Points, in no order, along strands that fork, close into loops and pass close to each other.
Two points are linked if the straight distance between their rows is under 5.39. Some points are linked to none.
j750: -0.20 0.00 0.32 0.68 0.73 0.90 1.34 2.01 -0.51 0.21 -1.07 2.02 -0.56
 -1.55 1.14 -0.64 1.12 0.90 1.69 -1.04
j584: -1.92 -0.87 -1.82 0.42 0.71 0.95 1.00 -2.33 0.34 2.29 1.36 0.07 -0.55
 1.07 0.07 -0.48 1.32 1.93 -0.64 2.07
j698: 0.46 0.28 -1.28 -2.21 1.73 0.21 1.19 -1.06 1.68 -0.80 0.40 -0.27 -2.14
 1.94 1.23 -1.73 -1.83 1.45 -0.41 3.40
j620: -0.19 -0.49 2.21 -0.22 -1.30 0.55 1.05 -1.82 -1.12 3.76 -0.07 -3.58 1.28
 2.92 -3.33 0.05 0.38 1.61 -1.46 1.40
j619: -0.72 -1.41 0.08 1.26 -2.04 -0.13 -1.78 -3.02 -2.42 3.27 1.56 -0.96 0.59
 -1.57 -5.77 -0.55 1.88 1.36 1.81 0.59
j691: 0.84 -0.98 1.83 -0.54 -0.78 -0.35 0.35 2.29 0.02 -0.27 -0.66 -0.76 -1.63
 -1.10 -1.22 0.24 1.10 -1.10 3.85 2.29
j113: -0.70 -0.65 1.34 -0.10 0.35 -0.75 1.47 3.41 0.43 -0.91 -1.72 -2.44 2.56
 0.53 0.67 1.34 -0.69 -2.02 0.27 1.75
j546: -0.78 -1.78 -0.82 0.51 -0.08 -0.07 -1.44 -3.83 -0.68 3.00 2.19 -0.30
 -0.70 -0.25 -3.47 -0.68 2.76 2.65 2.55 -0.33
j461: -2.00 -1.35 -0.59 1.31 0.26 0.38 1.17 0.79 -0.31 2.71 -0.16 -1.44 3.96
 -0.65 -1.44 -0.19 -0.80 -1.25 -1.10 1.94
j555: -0.11 0.15 1.42 -1.16 -0.87 -0.26 0.10 -0.01 -0.18 0.35 0.79 -2.35 -2.90
 0.24 -1.77 0.93 0.53 -0.56 2.20 2.37
j396: 0.35 -1.23 -0.97 0.75 -1.19 0.08 -1.66 -3.42 0.12 -0.29 2.50 -0.95 0.23
 -1.40 -1.62 0.13 3.21 -0.75 1.93 0.85
j998: -0.93 0.79 -2.28 -1.24 2.11 0.27 -0.17 -1.92 -0.34 5.28 -0.32 -1.47
 -1.42 -0.79 -1.34 -1.51 1.81 0.45 -2.13 -0.77
j769: 2.30 0.03 1.65 -0.49 -2.17 0.07 -2.00 -3.77 -1.57 1.33 -0.03 -3.03 3.53
 -0.14 -5.01 -1.57 0.93 -0.11 1.01 -2.47
j251: 0.56 0.75 -0.57 -0.46 1.01 -0.15 -0.25 -0.13 0.58 0.38 0.05 2.16 -3.87
 -2.10 4.34 -0.39 1.93 0.81 -0.15 -2.17
j782: -0.31 0.79 -0.18 -1.37 -0.70 -1.10 -1.08 -3.28 -0.93 3.25 0.20 -4.42
 0.79 1.25 -1.93 0.50 0.11 0.29 -2.43 -1.15
j914: 0.28 -1.61 0.07 1.91 -2.71 2.70 0.31 -0.39 -1.20 -0.02 2.57 -0.51 -0.42
 0.27 -0.81 0.22 1.17 -0.44 0.37 -0.31
j770: -1.18 1.02 -1.50 0.79 -1.17 -0.92 0.27 0.88 0.74 -1.36 0.24 -2.11 2.79
 0.83 1.56 2.36 0.06 -2.47 -2.79 -0.09
j103: -1.58 -1.05 -1.27 0.96 -0.21 -0.18 1.16 1.06 0.27 -0.66 1.11 -0.23 0.47
 1.25 0.24 1.04 -1.38 -0.41 -1.63 2.29
j98: 0.00 1.31 0.67 -1.63 1.27 -2.07 1.51 2.07 2.44 -2.63 -3.76 1.72 0.27
 0.34 2.53 0.09 -2.97 0.46 -0.57 0.36
j262: -0.20 -0.10 0.00 -0.94 -1.48 -0.53 -0.66 -3.08 -0.37 1.43 2.21 -2.90
 -3.11 0.04 -2.08 0.15 1.53 0.42 0.48 1.18
j315: 1.37 -2.58 0.25 2.14 -2.22 3.22 0.05 -0.30 -1.17 -2.09 1.71 -0.35 2.11
 -0.79 -1.75 -0.20 1.16 -1.86 1.79 -0.95
j170: 1.19 2.06 0.80 -0.77 -0.72 1.09 0.66 0.98 -0.46 0.36 -1.37 -0.36 -0.79
 -0.49 2.60 -0.11 1.64 0.46 -1.81 -3.01
j93: 1.28 -1.22 1.66 1.76 -0.55 3.62 0.85 1.89 -2.40 1.84 0.35 0.41 0.88
 -0.41 -1.98 -1.81 0.86 -0.07 2.01 -0.04
j991: -2.12 -1.26 -2.74 0.27 0.62 -2.00 -0.37 -2.11 1.67 -0.18 1.36 -1.03 2.50
 0.41 -0.72 1.27 0.39 -0.92 0.84 2.29
j480: 1.30 0.13 -0.23 1.33 -0.08 2.31 1.40 1.70 -0.85 0.51 -1.30 -0.62 4.38
 -0.96 0.93 -1.74 0.38 -1.25 -0.88 -2.06
j747: -0.07 -0.51 3.04 -0.61 -0.19 -2.37 1.31 1.63 0.67 -1.72 -3.56 2.40 1.63
 -1.59 1.34 2.13 -0.73 1.14 0.11 -2.42
j814: -2.19 -0.45 -1.36 1.10 0.26 -0.13 1.51 -1.25 0.68 1.23 0.63 -1.47 2.88
 1.34 -0.86 0.00 -1.22 -0.10 -3.23 1.97
j373: -0.35 -0.19 2.05 0.77 -1.25 -0.09 0.76 0.09 -0.91 0.99 0.83 -4.76 1.18
 3.08 -3.03 1.70 -0.70 -0.59 -1.78 1.55
j695: -0.37 0.34 -1.58 -1.31 2.79 -0.14 1.01 0.32 1.08 1.05 -0.21 0.34 0.29
 -0.34 1.06 -1.43 1.27 1.38 3.41 1.75
j754: 1.13 1.08 0.87 -0.54 0.79 -1.55 -1.80 -2.15 0.89 -2.93 -0.53 1.92 -4.49
 1.21 5.79 1.03 -0.40 1.10 -3.58 -1.19
j887: -0.02 1.87 1.62 -0.36 -1.60 -0.94 0.68 3.15 0.07 -2.62 -1.63 -1.09 -0.90
 1.80 1.32 2.52 -2.05 0.08 -2.45 -0.93
j853: -1.04 0.98 -1.47 -1.17 1.79 0.11 1.44 0.49 0.89 2.28 -1.36 -0.78 -0.74
 0.75 0.98 -0.86 -1.83 0.59 -3.07 1.53
j954: 1.60 1.36 1.57 -1.24 0.18 -3.51 -1.89 -1.42 1.11 -4.59 -0.87 2.83 -3.79
 2.30 3.84 1.75 -2.45 0.87 -4.15 -1.44
j585: -0.72 0.16 -2.60 0.03 1.19 -1.77 -1.32 -1.58 2.16 -1.92 1.25 0.42 -1.05
 -0.41 2.07 0.24 0.33 -1.30 0.19 1.95
j136: 0.74 0.42 -1.67 2.47 -1.74 0.99 -1.63 -1.31 -0.74 -0.07 1.84 0.84 -2.52
 -2.29 2.69 -0.21 1.50 -1.67 -2.79 -2.85
j326: 0.24 0.49 -0.79 1.40 -0.63 1.21 -1.39 1.68 -1.54 0.36 -0.01 4.77 -2.90
 -2.56 0.35 -0.59 1.85 1.28 2.54 -4.40
j82: 0.49 -2.11 -0.53 1.48 0.49 3.02 -0.10 -3.14 -1.31 2.86 1.63 1.15 2.84
 0.15 -2.94 -2.26 2.48 1.62 1.91 -0.42
j111: -0.59 0.79 1.93 -0.28 -0.41 -1.15 1.56 4.31 -0.37 -0.22 -3.81 1.18 1.56
 -2.00 1.27 0.58 -0.42 -0.57 -0.70 -2.22
j871: -1.06 2.25 -1.16 -2.15 1.41 -2.05 0.80 0.39 1.12 -0.17 -0.66 -2.50 1.20
 2.01 -1.02 -0.17 -3.65 -1.54 -2.12 2.74
j35: 0.83 -0.38 0.53 -0.60 -0.15 1.82 1.71 -0.26 0.97 -3.52 0.59 -1.95 1.17
 3.02 2.64 0.78 1.42 0.23 -0.65 0.56
j211: -2.25 1.27 -2.99 0.19 0.76 -1.44 -2.06 1.19 1.06 0.94 1.23 1.66 -1.71
 -3.05 0.82 0.30 1.84 -0.68 2.36 -0.73
j884: 0.58 1.07 -0.59 -1.50 1.25 -0.12 -0.10 1.33 1.80 -1.64 0.19 0.74 -0.35
 -0.90 1.41 -0.73 2.20 0.52 4.76 0.60
j800: -1.20 -0.63 1.38 0.81 -2.57 -0.07 -0.95 -0.99 -0.83 -0.89 2.53 -3.63
 -0.79 2.76 -2.40 2.52 -0.67 -1.44 -1.31 1.36
j342: 0.06 0.93 0.48 -0.69 1.12 -0.83 -0.64 0.80 0.07 -0.89 -1.08 3.00 -6.12
 -1.70 2.42 -0.21 -0.15 2.54 1.00 -1.60
j436: 0.39 -0.69 2.76 0.87 -1.99 1.94 2.30 2.27 -1.26 -0.72 -1.01 0.80 -0.86
 1.92 0.95 0.60 -0.29 1.20 -1.64 -0.43
j46: -0.74 0.57 -0.59 -0.02 0.69 -0.19 -1.32 1.19 -1.56 4.09 0.67 -0.03 1.76
 -2.86 -4.64 -0.39 1.90 -1.03 4.42 0.87
j83: 0.41 -1.16 -0.18 -0.94 -0.87 0.79 -0.37 -2.68 0.87 -1.84 2.72 -2.53 0.18
 1.53 -0.38 0.87 2.22 -0.37 0.99 1.28
j496: 1.72 -1.09 -0.25 1.01 1.48 2.52 0.26 2.10 -1.19 0.91 0.15 1.39 3.96
 -1.91 -0.99 -1.27 2.17 -0.45 4.79 -1.54
j25: 0.12 1.21 -1.32 -0.45 0.43 1.36 0.30 -0.57 0.00 2.19 -0.21 0.49 -2.08
 -1.56 2.32 -0.99 1.45 0.62 -1.38 -1.71
j117: 0.22 2.09 0.51 -0.83 -0.65 -0.37 -0.50 1.79 -0.45 -0.43 -0.95 -1.72
 -2.02 0.65 2.68 1.25 -0.38 0.40 -3.63 -1.82
j382: 1.29 -0.72 3.39 0.80 0.40 0.76 1.92 3.95 -1.28 1.34 -2.10 -2.36 2.98
 1.85 -0.15 -1.47 -0.08 -0.36 1.01 1.24
j708: 0.57 1.03 1.41 -0.84 -0.59 -1.54 -0.22 2.70 1.03 -5.73 -1.25 -0.96 -0.74
 3.44 1.43 3.08 -2.84 -1.16 -1.24 0.35
j337: -1.37 -1.61 0.03 2.01 1.18 0.80 1.81 1.71 1.01 -1.25 -0.60 3.95 -1.67
 0.36 1.05 0.33 -1.70 1.28 0.05 1.62
j283: 1.10 -0.13 -1.65 2.10 -1.59 3.38 -0.84 0.74 -1.24 0.02 1.67 4.37 -1.01
 -2.60 -0.65 -0.99 0.93 -0.66 2.49 -3.57
j339: 1.94 0.21 -2.86 0.00 -1.39 3.56 -1.59 -1.33 -2.47 1.65 1.10 1.78 0.69
 -2.47 -2.14 -1.82 -0.80 -1.99 2.33 -2.40
j491: -0.05 1.11 0.46 -1.51 1.33 -1.95 -0.05 2.31 0.62 -0.96 -2.31 -2.89 2.41
 1.72 1.02 0.25 -3.30 -1.51 -0.19 2.16
j709: 0.43 -0.29 -2.76 0.77 0.35 1.32 -0.65 -3.43 -1.21 4.04 2.30 0.93 1.83
 -1.47 -2.72 -2.11 1.60 1.28 -0.20 -1.83
j918: 0.54 -1.90 1.35 -0.16 -1.32 -0.48 -0.22 -3.39 0.35 -1.18 1.67 -3.66 3.60
 2.28 -1.73 0.71 2.49 0.05 0.87 0.06
j66: -0.72 0.24 -2.05 0.31 0.22 -1.70 -1.72 -1.71 0.24 0.57 2.76 -0.08 -5.97
 -0.36 2.44 0.97 -0.52 -1.46 -1.85 1.53
j14: 0.74 3.24 -0.22 -2.68 0.28 -0.58 -1.12 0.51 0.74 -1.42 0.56 -2.29 -2.94
 4.03 2.61 1.55 -3.00 -0.51 -3.66 -0.20
j406: 0.05 -0.45 0.37 0.05 -1.27 0.19 -0.62 -0.31 0.84 -2.45 1.34 0.50 -3.95
 -0.72 1.68 1.26 1.79 0.05 0.25 0.72
j184: -1.34 1.08 0.91 -0.73 1.49 -1.00 -0.51 2.54 0.17 0.39 -1.22 3.37 -4.11
 -1.29 0.86 0.48 0.36 1.43 3.82 -0.41
j601: 0.13 0.97 0.60 -1.89 -0.73 -0.87 -0.51 0.71 1.48 -3.38 0.84 -2.43 -0.63
 3.66 1.00 2.07 -2.09 -0.89 -0.73 1.64
j916: 0.59 -1.42 -0.24 0.87 0.06 2.92 1.42 -1.81 -1.07 3.02 1.14 -0.91 3.51
 1.16 -1.79 -2.14 0.96 0.73 -1.08 -0.54
j727: -0.82 0.05 -1.29 -0.75 -0.20 0.05 -0.38 -2.42 0.14 1.89 2.47 -1.39 -4.79
 0.74 0.25 0.20 0.10 0.37 -1.89 1.51
j483: 0.77 -0.66 2.81 0.15 0.74 0.18 2.57 2.10 1.18 -4.32 -2.17 1.08 0.20 1.65
 2.59 0.80 0.52 1.43 0.92 -0.34
j967: 1.36 2.78 -0.40 -2.00 0.71 -1.45 -0.54 0.26 1.24 -3.33 -0.22 -0.22 -1.53
 3.60 2.96 -0.49 -4.68 0.32 -4.51 0.06
j583: 0.29 0.78 0.76 -1.61 3.01 -0.14 2.36 1.69 1.79 0.11 -1.91 0.01 0.96 1.90
 1.37 -1.20 -1.99 1.19 0.92 2.85
j832: 0.48 1.85 -0.86 -1.64 1.22 -0.54 0.67 0.44 1.48 -1.32 -1.10 -0.61 1.24
 2.84 2.92 0.31 -3.13 -0.20 -3.80 0.63
j993: -1.97 0.96 -3.92 -0.27 1.92 -1.26 -2.17 -2.00 0.49 3.11 1.78 0.78 -1.37
 -2.86 0.26 -0.03 1.64 -0.63 1.02 -0.68
j257: -1.13 0.26 -1.29 -1.00 0.41 -0.60 -1.19 -2.74 -0.97 4.81 -0.05 -2.58
 0.93 -1.48 -3.21 -0.06 1.14 0.10 -2.62 -0.93
j362: -1.30 0.71 0.03 -0.27 -0.78 -1.82 0.74 1.76 2.07 -3.40 -0.65 1.76 -1.62
 -0.65 1.51 1.88 -1.12 -0.75 -0.90 0.75
j554: 1.29 0.62 2.10 -0.39 -2.02 0.02 -0.56 0.36 -0.20 -4.00 -1.47 0.75 -0.13
 1.83 3.55 2.19 0.89 0.85 -2.71 -4.24
j537: -1.18 -0.62 1.06 0.29 0.26 -0.38 -0.03 3.60 0.40 -0.19 -0.82 1.59 -3.02
 -1.03 -0.43 0.88 -1.02 0.26 3.33 1.77
j371: 0.03 1.09 0.06 -0.39 -0.16 -0.59 -0.32 -0.34 0.01 -1.48 0.20 -0.67 -3.82
 2.51 2.66 1.05 -1.57 0.43 -3.27 0.26
j375: -0.96 -1.79 -2.07 2.11 -1.48 0.94 -1.63 -1.89 -0.26 1.20 3.32 1.20 -2.04
 -2.06 -1.14 0.25 2.82 -0.88 1.38 -0.03
j599: 2.19 -2.36 3.47 1.24 0.25 1.77 1.71 4.07 -2.86 2.28 -1.18 -0.62 1.61
 0.12 -1.61 -1.65 0.54 -1.01 1.81 1.35
j966: 0.58 -0.63 -0.85 2.43 -1.44 1.26 -1.43 -0.76 -0.79 -2.07 0.62 3.36 -1.04
 -2.59 3.47 0.23 2.06 -0.26 -1.29 -3.41
j570: 0.99 -0.04 1.50 0.27 -0.80 0.82 0.88 1.18 1.11 -4.92 -1.16 -0.96 1.25
 2.92 2.77 1.97 0.44 0.84 -0.76 -2.01
j125: 0.16 1.37 0.28 -0.85 -0.28 -0.25 0.47 2.37 -0.23 1.79 -1.10 -2.00 0.62
 -2.57 -1.05 -0.53 0.60 -1.53 0.83 -0.48
j936: -1.02 1.35 -1.31 -1.04 2.49 -1.49 1.53 1.31 2.88 -1.15 -1.43 1.44 0.70
 0.76 1.31 -0.69 -3.60 0.79 -0.90 2.51
j395: -1.93 -0.83 -0.59 0.57 -0.02 -1.35 -0.19 1.28 0.44 -0.06 1.42 -0.33 1.48
 -1.99 -2.38 0.59 0.20 -1.72 2.30 3.51
j228: 2.87 -1.77 0.75 0.81 -1.25 1.60 -1.62 -2.89 -2.31 0.44 -0.10 -1.32 4.30
 -1.49 -5.00 -1.83 -0.77 -1.62 2.36 -1.33
j855: 0.78 -0.22 1.98 -1.99 -1.53 -3.32 -1.22 -0.73 1.51 -4.35 -1.57 3.42
 -5.23 1.16 2.44 2.30 -2.29 0.58 -1.58 -1.20
j862: 0.30 -1.34 0.86 1.16 -2.09 1.48 0.59 0.20 -1.90 1.96 1.04 -1.26 0.94
 -0.40 -3.65 -0.33 0.70 -1.22 1.00 1.13
j905: 2.29 -1.55 -0.16 2.86 -2.35 3.15 -0.61 0.79 -1.96 -0.41 1.67 1.32 1.68
 -2.65 -3.37 -1.40 0.56 -1.80 3.56 -1.31
j433: 0.40 -0.91 0.82 1.14 0.69 3.46 0.69 2.56 -2.11 2.54 -0.93 2.69 -0.20
 -1.67 0.01 -2.51 0.89 1.59 1.90 -1.23
j876: 0.67 -1.26 2.60 1.90 -0.43 0.89 0.62 3.27 -0.64 -1.62 -1.83 2.90 0.87
 -2.05 0.34 1.04 0.76 0.42 2.25 -2.21
j18: -0.49 -0.42 -0.04 0.63 0.43 -1.94 -0.41 1.19 0.14 2.39 0.25 -1.48 2.85
 -2.97 -3.08 -0.85 0.79 -1.64 3.69 1.63
j556: 0.56 1.03 1.21 -1.79 0.96 -2.17 0.90 0.66 2.66 -5.09 -2.02 2.22 0.61
 2.63 2.68 0.47 -3.92 0.99 -2.36 -0.14
j951: -0.35 -1.87 0.27 2.63 -1.37 0.30 0.71 0.22 -0.18 -3.78 0.28 3.37 -0.02
 -0.96 2.68 1.52 2.06 0.14 -2.07 -3.06
j696: -0.11 0.08 1.17 0.20 -1.99 -1.52 -1.29 -2.88 -0.44 1.42 0.88 -3.37 2.09
 -0.11 -3.94 -0.16 1.39 0.41 -0.62 -1.25
j662: -0.63 -2.25 0.85 2.10 -0.34 -0.38 1.09 2.13 -0.39 -0.22 -0.06 -1.75 3.97
 0.77 -1.13 0.78 0.19 -1.96 0.35 2.35
j595: -0.31 1.51 -1.10 0.57 1.23 1.95 -2.02 1.92 -1.37 2.55 0.44 2.60 -1.51
 -2.94 -0.99 -1.34 1.92 0.52 3.96 -3.37
j705: 1.95 -2.46 1.25 1.83 -1.47 1.31 -2.79 -3.08 -3.91 2.64 -0.28 0.62 5.46
 -1.73 -6.12 -2.09 -1.69 -0.34 2.28 -0.86
j921: -0.27 1.92 -2.45 -1.10 0.80 -1.78 -1.91 -3.22 2.04 -1.61 2.14 -1.38
 -2.29 2.22 1.48 -0.05 -3.25 -1.85 -3.25 1.94
j485: -1.66 -0.24 0.93 -1.45 1.34 -2.31 0.36 -0.15 0.11 1.16 -0.20 -2.20 1.59
 2.94 -2.71 0.27 -4.36 -0.61 -1.71 3.96
j544: 0.49 1.93 0.69 -3.37 1.18 -0.72 0.40 -0.10 2.03 -1.65 -1.10 -0.33 -3.48
 1.44 2.36 -1.29 -1.85 1.01 -0.01 1.14
j854: 1.67 -1.05 -1.14 2.18 -2.11 3.86 0.11 -0.09 -2.03 -0.24 2.34 2.01 -1.09
 -1.60 -0.10 -1.04 1.14 -0.92 -0.12 -2.09
j904: -1.26 -0.83 -0.69 -1.14 2.18 -1.87 0.66 -1.91 0.76 1.60 0.50 -0.58 -0.12
 1.11 -2.85 -0.68 -2.97 -0.07 0.32 4.53
j226: 1.23 0.15 0.53 0.21 -1.13 -0.77 -1.26 -1.05 0.69 -3.48 -1.08 1.11 -2.47
 0.89 4.49 1.36 1.86 0.21 -2.38 -1.96
j223: 0.38 -1.77 0.62 0.39 1.45 -0.69 0.75 -1.39 0.58 1.62 0.08 -1.70 4.84
 -0.24 -1.88 -0.51 1.79 0.82 3.03 1.81
j711: 0.90 -0.53 2.61 -0.67 1.94 0.30 1.91 2.05 -0.10 1.96 -2.22 -1.64 0.65
 1.43 -0.50 -1.31 -0.47 1.17 1.43 3.15
j875: -2.16 -0.64 -1.07 1.39 0.54 -1.33 0.35 1.83 0.12 -1.80 -0.91 5.18 -2.97
 -1.42 1.78 0.90 -1.89 1.70 0.00 0.33
j515: -1.92 0.11 -1.28 -0.40 1.09 -2.04 0.27 1.05 1.44 0.65 -0.45 0.10 -0.22
 -0.71 -1.61 0.17 -2.24 -1.23 1.35 4.37
j196: 1.18 0.21 -0.48 0.75 -1.97 2.67 -0.19 0.38 -2.17 2.57 0.89 -1.08 1.18
 -2.19 -3.26 -0.97 0.08 -2.11 -0.47 -1.35
j968: -0.07 -2.29 0.81 0.59 1.11 -1.80 -0.90 -0.17 -1.33 3.07 -0.32 -1.03 5.01
 -0.98 -4.17 -1.26 1.57 -0.27 3.00 1.01
j681: 0.18 -0.70 2.02 -0.22 0.21 0.99 0.76 -1.54 -2.64 4.94 -0.57 -1.80 1.89
 -0.12 -4.07 -1.14 0.29 1.56 -0.29 1.50
j562: -0.06 0.89 1.02 -0.72 -0.29 -2.49 0.82 1.86 1.88 -3.16 -3.12 0.48 2.45
 -0.03 3.00 1.09 -0.61 -0.18 -0.38 -1.22
j197: -0.97 -0.23 -1.54 0.43 -0.01 -0.70 -0.16 0.74 1.81 -2.70 -0.01 0.51 0.62
 -1.18 1.52 0.89 0.47 -1.05 1.25 0.46
j679: 0.57 -0.59 1.08 1.89 -1.82 1.98 0.16 0.90 -0.63 -4.46 0.10 0.85 -0.32
 -0.22 1.21 1.55 2.11 -0.45 -0.49 -1.88
j7: -0.60 1.22 -0.23 -0.65 1.43 0.72 -0.75 0.73 -1.59 3.26 1.06 0.72 -0.78
 -1.84 -2.28 -1.02 1.76 0.31 3.90 -0.44
j738: -0.01 0.39 2.43 -2.01 -0.64 -2.19 1.03 -0.38 0.51 -2.26 -3.29 3.04 -1.89
 2.20 2.82 2.21 -3.12 2.56 -3.29 -1.72
j844: -0.82 1.52 0.38 -2.01 0.37 1.38 0.91 0.33 0.09 2.48 -0.22 -2.91 -0.29
 1.25 -0.92 0.03 -0.50 0.41 -2.97 0.89
j495: -0.42 -0.74 -0.82 -0.90 2.77 -0.54 1.44 -1.38 0.68 2.16 -0.44 -0.42 2.75
 0.76 -0.64 -1.30 0.98 1.73 2.00 2.62
j328: -1.01 1.42 -2.49 -1.08 1.69 0.19 0.95 0.04 0.30 3.61 -0.14 -0.98 -2.79
 -1.36 0.82 -0.42 0.45 -0.57 -3.18 -0.15
j259: 1.00 -0.25 2.80 -1.10 -0.61 -0.30 1.38 0.60 0.67 -3.37 -2.44 2.01 -1.92
 2.30 2.80 1.32 -0.41 2.48 -0.99 -0.71
j237: -2.20 -0.80 -0.95 1.35 2.09 -1.69 0.74 1.07 0.95 0.05 -1.95 6.14 -1.43
 -1.13 2.77 1.23 0.27 2.36 -0.28 -1.82
j629: 0.24 2.39 -2.22 -2.38 2.50 -1.98 -1.61 -1.88 2.72 -1.00 0.48 -0.41 -3.69
 0.47 2.70 -0.91 -2.64 -1.02 -2.42 1.30
j828: 0.58 -0.66 0.10 -1.62 1.33 0.43 1.61 -0.78 2.57 -2.49 0.49 -1.74 0.51
 2.48 1.41 -0.37 0.22 1.34 0.62 2.42
j667: 0.40 0.79 -0.50 -1.15 0.55 -2.28 -0.93 1.02 2.33 -5.52 -0.20 2.90 -0.97
 1.65 1.19 -0.82 -5.15 -0.53 -2.10 0.96
j417: -0.94 -1.21 -2.07 1.08 1.11 -0.33 -0.63 -4.74 0.08 2.40 3.12 -0.30 -1.51
 0.05 -0.26 -1.19 2.67 1.63 1.29 1.40
j958: 0.52 0.59 1.46 0.43 -0.47 0.66 1.62 0.80 -1.41 2.90 -0.60 -3.42 3.47
 2.05 -1.02 -0.73 -0.24 -0.69 -1.33 -0.91
j142: -0.03 0.22 0.34 -0.59 -1.40 0.01 -0.95 -1.98 0.96 -1.86 2.58 -3.00 -0.25
 4.01 0.28 1.78 0.15 -0.49 -1.07 2.00
j296: -0.33 0.47 -1.45 0.04 1.06 1.12 -2.41 -1.64 -2.87 5.67 2.25 1.38 0.85
 -2.78 -5.64 -1.60 0.86 0.17 2.62 -1.35
j441: 1.08 -1.94 1.92 2.10 -1.56 2.70 0.50 1.95 -0.72 -3.15 0.06 1.36 1.69
 -1.72 -0.08 -0.39 1.75 -1.07 1.82 -2.09
j123: 1.20 -0.55 0.39 1.56 -0.85 2.39 0.68 -0.73 -1.42 1.67 -0.13 -3.02 5.74
 1.51 -2.59 -0.94 0.21 -0.20 -1.61 -1.47
j527: -0.89 -0.34 0.20 0.97 -0.13 0.03 1.26 0.74 0.51 -0.82 -2.59 3.55 -0.64
 -1.78 2.91 0.32 0.66 2.09 -0.62 -2.12
j742: 0.55 -0.91 0.21 0.26 -0.02 -0.08 -2.96 -3.30 -2.66 3.93 1.35 0.51 1.94
 -2.03 -6.44 -0.90 1.24 1.57 3.53 -1.76
j112: -0.76 0.61 0.87 -0.97 -1.73 -2.46 -0.24 0.42 0.56 -3.80 -1.02 2.63 -3.96
 0.08 1.35 1.96 -3.52 0.00 -1.91 0.85
j767: 0.16 0.18 -0.74 0.26 -0.56 -1.28 -0.91 -0.27 1.69 -4.70 -0.78 1.72 -0.52
 -2.08 2.71 1.47 2.35 -1.02 1.20 -1.81
j837: 1.00 -0.49 -1.09 0.42 -0.58 3.22 -1.01 -0.55 -2.97 4.51 1.13 0.86 1.44
 -3.01 -4.10 -2.34 -0.52 -0.92 1.80 -1.70
j420: -1.53 0.37 -4.15 -0.31 1.93 -2.01 -0.85 -2.60 1.89 1.56 1.41 0.29 -0.40
 -1.00 1.63 -0.93 0.66 -0.22 0.02 1.27
j22: -1.77 0.94 -3.41 0.69 2.12 -2.18 -1.71 -0.63 1.84 -1.26 0.83 2.62 -2.27
 -1.90 2.80 0.21 0.82 -0.85 2.10 -0.02
j458: 0.36 2.48 -0.70 -2.43 1.26 -2.27 -0.91 0.20 1.43 -1.66 -1.47 0.89 -4.46
 -1.02 3.42 -0.57 -1.71 0.21 -1.12 0.51
j952: -0.46 -0.22 -0.87 1.39 -0.04 1.03 1.61 0.53 0.33 -0.42 0.33 -1.11 4.41
 1.49 1.35 0.56 0.76 -1.24 -1.21 -0.78
j594: 0.87 1.83 0.35 -0.74 -1.26 1.37 0.50 -1.05 -0.92 2.60 0.29 -3.87 1.23
 0.72 -1.00 -0.70 0.49 -0.27 -2.19 -1.91
j293: 1.03 1.13 2.14 0.24 -0.76 1.37 1.17 3.48 -1.39 1.45 -2.99 0.49 2.46
 -1.77 0.92 -1.34 -0.63 -0.85 -1.09 -2.58

How many points has the smallest loop of links through each point below? Write none if it is on no loop.
j914 => 8
j257 => 7
j711 => none
j585 => 5
j197 => none
j228 => none

A fork is a point with three links, a tip a point with one. Leave the first point through the second and follow the links. Name the first fork or tip that comes.
j103, j814 => j18
j25, j251 => j66
j66, j727 => j25
